Points on a hilly landscape, in no order, each with its height.
From any point a ball takes the steepest step (drop divided by distance) to one of its 2 nearest points. It stops when none of these is lower. Distance is the straight distance between rows; heights are no part of it.
(307) h=34.9: [-32  52  24 -18 -11  10  -3 -14 -45   2 -24 -11   0  -4 -12 -13 -26 -13
  -8 -10  13  13]
(538) h=68.3: [ -9 -12 -34  21   9 -11   9 -14 -13  18  -6 -11  -8  13 -43  14 -33  32
  24 -25  28 -25]
(286) h=76.5: [ 45  10 -30   1  41  -1  13  39  -2   7  38   1  -5  -7  -4 -13 -17 -12
  11  18  -7  11]
(574) h=51.2: [ 14 -48  14 -11  -6  15  14   7 -11   2 -23  -3  39  23   0   1   4  19
  18 -11 -19  -5]
(680) h=54.0: [ 25 -36  -2  -3 -20   3  11 -12 -11  31 -11 -16  26  -2 -13  17  -1  26
  23 -33  -8 -22]
(622) h=59.5: [-10   0  -8  23  10  19 -27  -1  16  31  20  26 -31  39  29   5 -19  -9
  13  -1 -27   1]
(166) h=41.3: [ -3  32  -2   0  22  13  34  18 -16 -11 -15 -14  -9  -1 -39   4 -52   9
 -13  22  25  22]
(896) h=77.5: [ 30   4 -39   4  48 -17  17  11 -10  -4  25   5  -7   4 -12 -22  13  -9
  34 -12 -20   9]
(751) h=55.8: [ 13 -26 -10   3 -11  10 -13   3 -36  55  16  -2  22 -21   1  22  -6  11
  12 -14  -6 -23]
(951) h=60.9: [-19   8  25 -23 -27  10  15 -26 -51  15 -17  15  10   7  -3   2  11   0
  14 -36   7   8]
(773) h=59.7: [-25  10 -18  12   1 -20  -6 -26 -30   5  25  17 -36   9   8  -3  45 -18
  13 -34  27  -3]
(559) h=53.8: [-15  -4  14   9 -22  15 -29  24  39  22   7   9   6 -10  16  21 -36   6
 -27  28 -12 -11]
(577) h=74.2: [ 33  39 -12 -30  43  -7 -14  -2 -13  -8  -7 -25   6  10  -7 -32  -8 -37
  -9  21  16  -6]
(779) h=57.5: [ 13  -2 -28  -6  -7 -35  -7 -15 -13   5  17 -11   3 -15 -11  -5  31  -6
  17 -32  19 -23]
(428) h=56.0: [ 30   0  -3 -16   2 -13   6 -15 -18  11  -7 -28  27 -11 -17  -5  11  -7
  18 -26 -10 -15]
(182) h=39.7: [ -8  56  30 -25   2  17   5   8 -30  -7  -7 -27  11 -21 -10 -13 -35 -30
 -14  19   9  22]
(618) h=34.7: [ 39 -37  -3  20  -2  14 -10  13  54  34   8  12   1   3  38   3 -11  13
   2  17 -21 -12]
(401) h=37.4: [ 43 -18  10 -14 -33  -5   2  16  39 -18   0 -31  36 -34   6   3  -6   4
 -26  27  32 -21]
(820) h=7.9: [-13  -1  -1  26 -12 -13  33 -25  29 -27  -5  20 -49   0   1  14  38  20
  -9 -11  -2  21]
(976) h=69.6: [  4 -10 -15   6 -13  -4  -4 -29   0  21 -24 -14   5  42 -30   6 -26  15
  22 -38  35 -30]
(458) h=63.8: [ -2   1 -16   6  32  16  10   9 -28  16  10  23 -16  10  -5   8 -18   4
   4  11  -1  11]
(521) h=42.4: [ 14 -25  23 -13 -53   3  13  22  27 -28  -5 -10  38 -12  -2  12 -12  16
 -14   5  17  -8]
(507) h=48.2: [ 15 -30   6  -5 -39 -18   3 -21  21   5  -4   1  13   8  11   7  46   8
  17 -46 -20 -11]
(294) h=71.6: [ 29  22 -20   9  17 -15 -18 -18  44  17  12 -34 -17 -15  -1  -5  -8 -18
   0  10  -4 -26]
(909) h=75.4: [ 40  27  -9 -20  46  15   9  22 -13   3   8 -15   6  10 -11 -16 -39 -25
  -1  32   4  10]
(917) h=63.7: [-25   0   9  25 -22   3  11 -44 -10  24 -13 -11 -25  -8 -10  29  13  18
   5 -32  -1  -7]
(419) h=61.5: [-14  27  -3   7   8   0 -17 -12   2   7  18  28 -41  44  15  -4  -3 -34
   8 -11  -2  12]
(967) h=58.6: [-14   2 -17  -5  -9 -37   1 -24  -6 -16  11   6 -12  12  -6 -12  44  -6
  27 -43  10  -9]
(80) h=15.0: [ 13 -14 -14  13   0 -15  35 -23  13 -16  -7  19 -37  10  -3   2  45  18
  -8 -15  28  16]
(271) h=57.0: [-13   4  18  13 -12  29 -16   0  29  44   7  11 -25   2  27  22 -22   0
  -9   9 -29   3]
(465) h=65.8: [-31  12  -7  -5  26  -6 -21 -17  -2 -22 -26   2  -5  56 -12 -15 -10  -6
  25 -14 -27  -7]
(147) h=30.8: [-22  10  13   1  10  13  12  52 -31 -20  35   0  22 -31  -5 -10 -24  -6
  25  16 -45  28]
(1035) h=22.9: [ 26 -32   5   1  20   1 -17   1  31   6  -6   3  11  28  42 -19  45 -12
  17  -3 -67   8]
(601) h=65.4: [ 20   3 -28  15  56  16   3   7  -4  16   1  18 -25  39  -2  -7 -24  -6
   8  21  -2  10]
(215) h=60.8: [  8   5 -22  15  -6 -14   1  -7  -4  16  35  25 -39  -8  15  10  29 -12
  -3 -10  23   8]
(43) h=46.0: [  6   5  22  -5 -46 -10   0 -19  22   5   2 -11   3 -28  14  10  28  -1
   3 -27 -26  -4]
(466) h=5.6: [  8  23  14 -15  -2  21   7 -26 -11   7 -42 -22  -7  10   3  -7 -12  -4
 -32  11  31   4]
(143) h=29.3: [ 21   1  18  -1 -21  14  45   2   4   2   7  25 -27 -18  19  13  24   5
 -25   7  17  38]
(373) h=82.1: [-13 -21 -24  17   3 -17 -15  -2  24 -14   7  38 -17  12   4   4   4  18
 -12   6  21 -16]
(440) h=28.7: [-35  28   6  -4 -13   8 -17  11 -23   8  -9  -3   7   1 -21  15 -43   3
  -7  -2  -1  -2]
(1009) h=70.9: [ 23 -26 -18  -5  17  -3 -17 -30   4  19 -35 -18  21  44 -17  -9  -9   4
  15 -23  26 -34]
(1043) h=22.1: [  8 -26  -5  28  -6  -9 -19 -33  55  -1  -8  -7 -13  38  12   3  22   8
  22 -24 -30 -24]
(509) h=84.6: [ 12 -23   8  -7 -41   5 -19  -1  20  16  -4  28   9  20  20  13  -6   7
 -18  -5  19 -15]
(320) h=67.4: [ 20 -10 -23  11  52   7 -17  -4  20  -4 -14  14 -12  33  -2 -11 -24   1
 -12  32  13 -10]
(210) h=40.8: [-19 -40 -14   0   9  11  18  65 -21 -48  20   3  39  -6 -11  -2 -14  17
  23  36  -2   9]
(826) h=30.1: [  8 -46  15  14  -9  20  12   7  25   0  -2  21  -5 -13  29  23  27  29
 -18  27 -18   8]
(777) h=31.4: [ 37 -13  19  -3 -12   9  11  -3  46 -20 -24 -24  16 -21  11   0  -2  10
 -40  44  38  -7]
(384) h=85.5: [ -2 -15   3   2 -54 -11 -25 -21  16  13  -7  11   4  -9  19  12  19  12
 -27 -13  34 -22]
(713) h=69.9: [ 26   3 -17  13  22  -3  -4 -10  38   3 -10 -19  -6   7 -16   0 -32   9
  -2  14   5 -22]
(960) h=28.9: [ 21 -15   8   3  32  -2  -5  -5   5   6   5 -11   8 -10  27 -17  45 -14
  22  -4 -75   8]
(279) h=62.1: [  2   3 -19  15   0  -3   8  14  -3  20  30  21 -25 -19  -2  15  -4   5
   1   1  -1  12]
(698) h=70.2: [  7 -33 -11   3  20  -7  -8 -21  28 -13 -40   5  10  52 -11 -11   6  16
   7 -11   3 -19]
(558) h=48.8: [-14   7  -4 -29  33   5  16  37 -44 -44  -1   2  24  13 -25 -13 -26  -6
   3  28  21  15]
(355) h=21.3: [ -1 -26   3  29 -10   6  21  -8  32  -2   5  24 -36  -7  25  18  36  25
  -8   6 -27  18]
(423) h=78.4: [ 37 -24 -42   2  63 -25   1  14  -4  -7  15  -2   8   3   0 -30  46 -12
  26  -5 -30   5]
(778) h=15.1: [-28  25  -8  29 -12  -2 -21  22  22  37  15  -2 -28 -23 -20  23 -49   5
 -16   6  12  -1]
(151) h=86.3: [ -7   2  -9  14 -16  -9 -32 -30   3  31   4  -8 -11  -6   9  12   5  -5
 -12  -7  26 -32]
(468) h=36.1: [-25  39  28  -4 -16  -3   6  35  -1 -12  30  -4   8 -39  -8  -1 -24 -16
   5  -2 -38  30]
(377) h=49.6: [-29   0  39   1 -10  31 -20  35  29  -4   1  -7  12  -9  22  15 -34  -6
 -22  48 -25   7]
(945) h=12.1: [ 13  -3   9   7   4  -2  -5 -25  46  -7 -11  -1 -15  40  20 -11  31 -14
  19 -22 -49   9]
(39) h=23.3: [ 30 -25   7  -6 -17   2  41  -8   2  -9 -10  20  -8  -1  10   4  38  13
 -15  -5  19  20]
(200) h=65.5: [-41   8  -4  30 -17  -6  10 -14 -11  14 -12  -9 -23 -22 -33  27 -11  31
 -10 -18  17  -2]
(211) h=47.2: [ -7 -44  14  -9 -33  13   7  17   2 -22 -20 -10  53   6 -12  13 -15  33
   3   2  -1 -20]
(925) h=43.5: [  5  21  29 -15 -49 -17  -9   5  37 -17  19  -6  14 -23  17  -1  13 -16
   1 -17 -40   3]
(235) h=63.6: [-19  22  -5  -8  32  -2 -28 -29 -10  -8 -17   7 -18  44   5 -15  12 -31
   5  -2 -10  -3]
(630) h=19.1: [ -7  12   2 -20  -7  -1   3 -28 -15 -17 -38  -4   0  18   2 -11  15   4
 -20  -3  36  -2]
(40) h=38.1: [ 15 -48  14  24 -13  29   1  34  30  16  10   5  20 -14  34  14 -11  28
  -2  36 -28  -4]
(568) h=35.8: [-16  -9 -10  -7   5   2   8  62 -30 -26  32  19  26  -9  -7  -3 -22   8
  19  11 -18  13]
(188) h=17.0: [  4  18  14 -31  -6  -7   5  13 -48 -17  25   0  21 -47  12 -17  33 -30
 -11   6   9  20]
(995) h=14.9: [-32  26   9 -24 -23 -21  10 -16 -25 -42 -22   6   0  -4   2 -24  28   3
  -9 -21  22  14]
(800) h=28.6: [ 20 -34 -11  21  -6   1 -21 -10  35  24   1   5   2  23  15   5   1   8
  16 -17 -22 -24]
(560) h=79.6: [ 18 -26 -40  -4  42 -37 -26  -3   9  -6  15  13  -1  24   6 -23  46 -20
  15 -14   0 -15]
(626) h=4.8: [-40  28  13 -34 -24 -21  -1  -9 -55 -27 -11  -5  25 -34  -5 -23  19   1
  -4 -25  26   4]
(471) h=39.6: [-12  15  29  -7  -7  20   6  23   1  -7   1  -6  -4 -36  17   8   1 -12
 -45  50  20  23]
(524) h=72.8: [ 20  30 -20  -7  25 -20 -23  -6   2   4  13 -19  -7 -14   3 -12  11 -27
  -9  15   7 -15]
(152) h=34.3: [-24  21 -12  25  37   9  10  14   5 -16 -14 -10 -23  -6 -37  10 -44  21
 -24  38  13   9]
(1025) h=12.0: [-16  24  25 -27 -28 -14   9   3 -42 -27   7 -17  32 -58  -4 -22  24 -14
  -7 -10  10  13]
(581) h=45.1: [-24  19  46 -11  -2  34 -10   9  12   7 -18 -19   0 -14  22  12 -24 -18
 -36  51 -11   4]
(659) h=83.5: [  6 -18  -2   1 -29  -6  -5   7  43 -18  -1  34  -1  16  10   8 -10  16
 -19   9  18  -3]
(290) h=25.5: [-14   5   9  -5  39   7  14  21 -53 -15  31   7  23 -30   0 -22  12 -12
  31   9 -51  26]
(386) h=80.6: [ 16 -38 -47  12  29 -33 -18   4  20  -8  18  27  -4  13  -1  -9  25   9
  10  -2  15 -25]
(102) h=25.1: [-22  40 -19  28  12 -13  -5  15  36  -9   0 -14 -29 -10 -38  11 -50  10
 -19  19  13   4]
(615) h=45.8: [-35 -15  -3 -24  13 -10  15  49 -25 -71  11   2  31 -14 -20  -6  -1   1
   3  38  23   8]
(715) h=44.4: [ -8  26  21 -25  31  28  15  15 -48 -25 -17 -22  20  -5 -16 -11 -24 -21
 -13  39  14  19]
(231) h=34.4: [ 26 -16  27 -10  -6  27  29  22  -1   4  15   9   0 -24  25  14  12  -6
 -26  38  16  28]
(770) h=21.4: [  4  14   3 -23  27 -12   5   6 -47  -8  30  11  15 -29  -1 -23  27 -32
  18  -6 -23  14]
(631) h=20.5: [ 26  15  25 -10 -16  18   8 -23  39  -2 -44 -25  -5  13  11  -9 -15   6
 -37  24  28  -4]
(865) h=62.2: [-40  24  18   6 -22   6  11 -48 -36  10 -26  -4 -20   6  -9   8  11   2
   6 -38   8   5]
(570) h=22.2: [-34  41  12  13 -15   3 -17   8 -10  36  13 -16 -14 -29 -20  17 -40  -9
   5 -15 -22   3]
(135) h=67.8: [-21 -15 -16   2  16 -11 -23 -10  20 -17 -22  15   6  77  -5 -21  -3   2
  39 -33 -17 -12]
(517) h=59.1: [-14  -6  27 -11  -6  32  11   1 -47  21 -11  11  14  11  -1  13 -16   5
  13 -15 -25  11]
(1010) h=57.2: [  6 -25   8 -20   4  15 -13   6 -54  34   3   7  29  -4   9   9  12  -3
  10  -8 -13 -10]
(186) h=40.2: [ -4  45  35 -14 -34 -11  12   7  25 -25  19 -11   4 -44   6 -14   3 -22
  -4  -3 -28  32]
(816) h=86.9: [-11  16  -7  23 -14   4 -16 -44 -13  33 -10 -21 -31  14   0   7  -2  -6
 -11 -22  56 -21]
(729) h=67.1: [-25   2 -34  15 -10 -28  11  -3 -22   9   8  -9  -4 -25 -47  15 -11  31
  13 -29  34 -19]

Call two points neighbours if one is among the 2 nearest of the other. Go from one point of each pair to the other, from neighbour to neighbour, staying as low as possible. Name the highest point that can't be avoided.
(820) and (945): (40)
(778) and (466): (558)
(626) and (466): (630)

For each start below, name the point where the ball stops.
(558): (778)
(574): (466)
(43): (626)
(615): (626)
(419): (820)
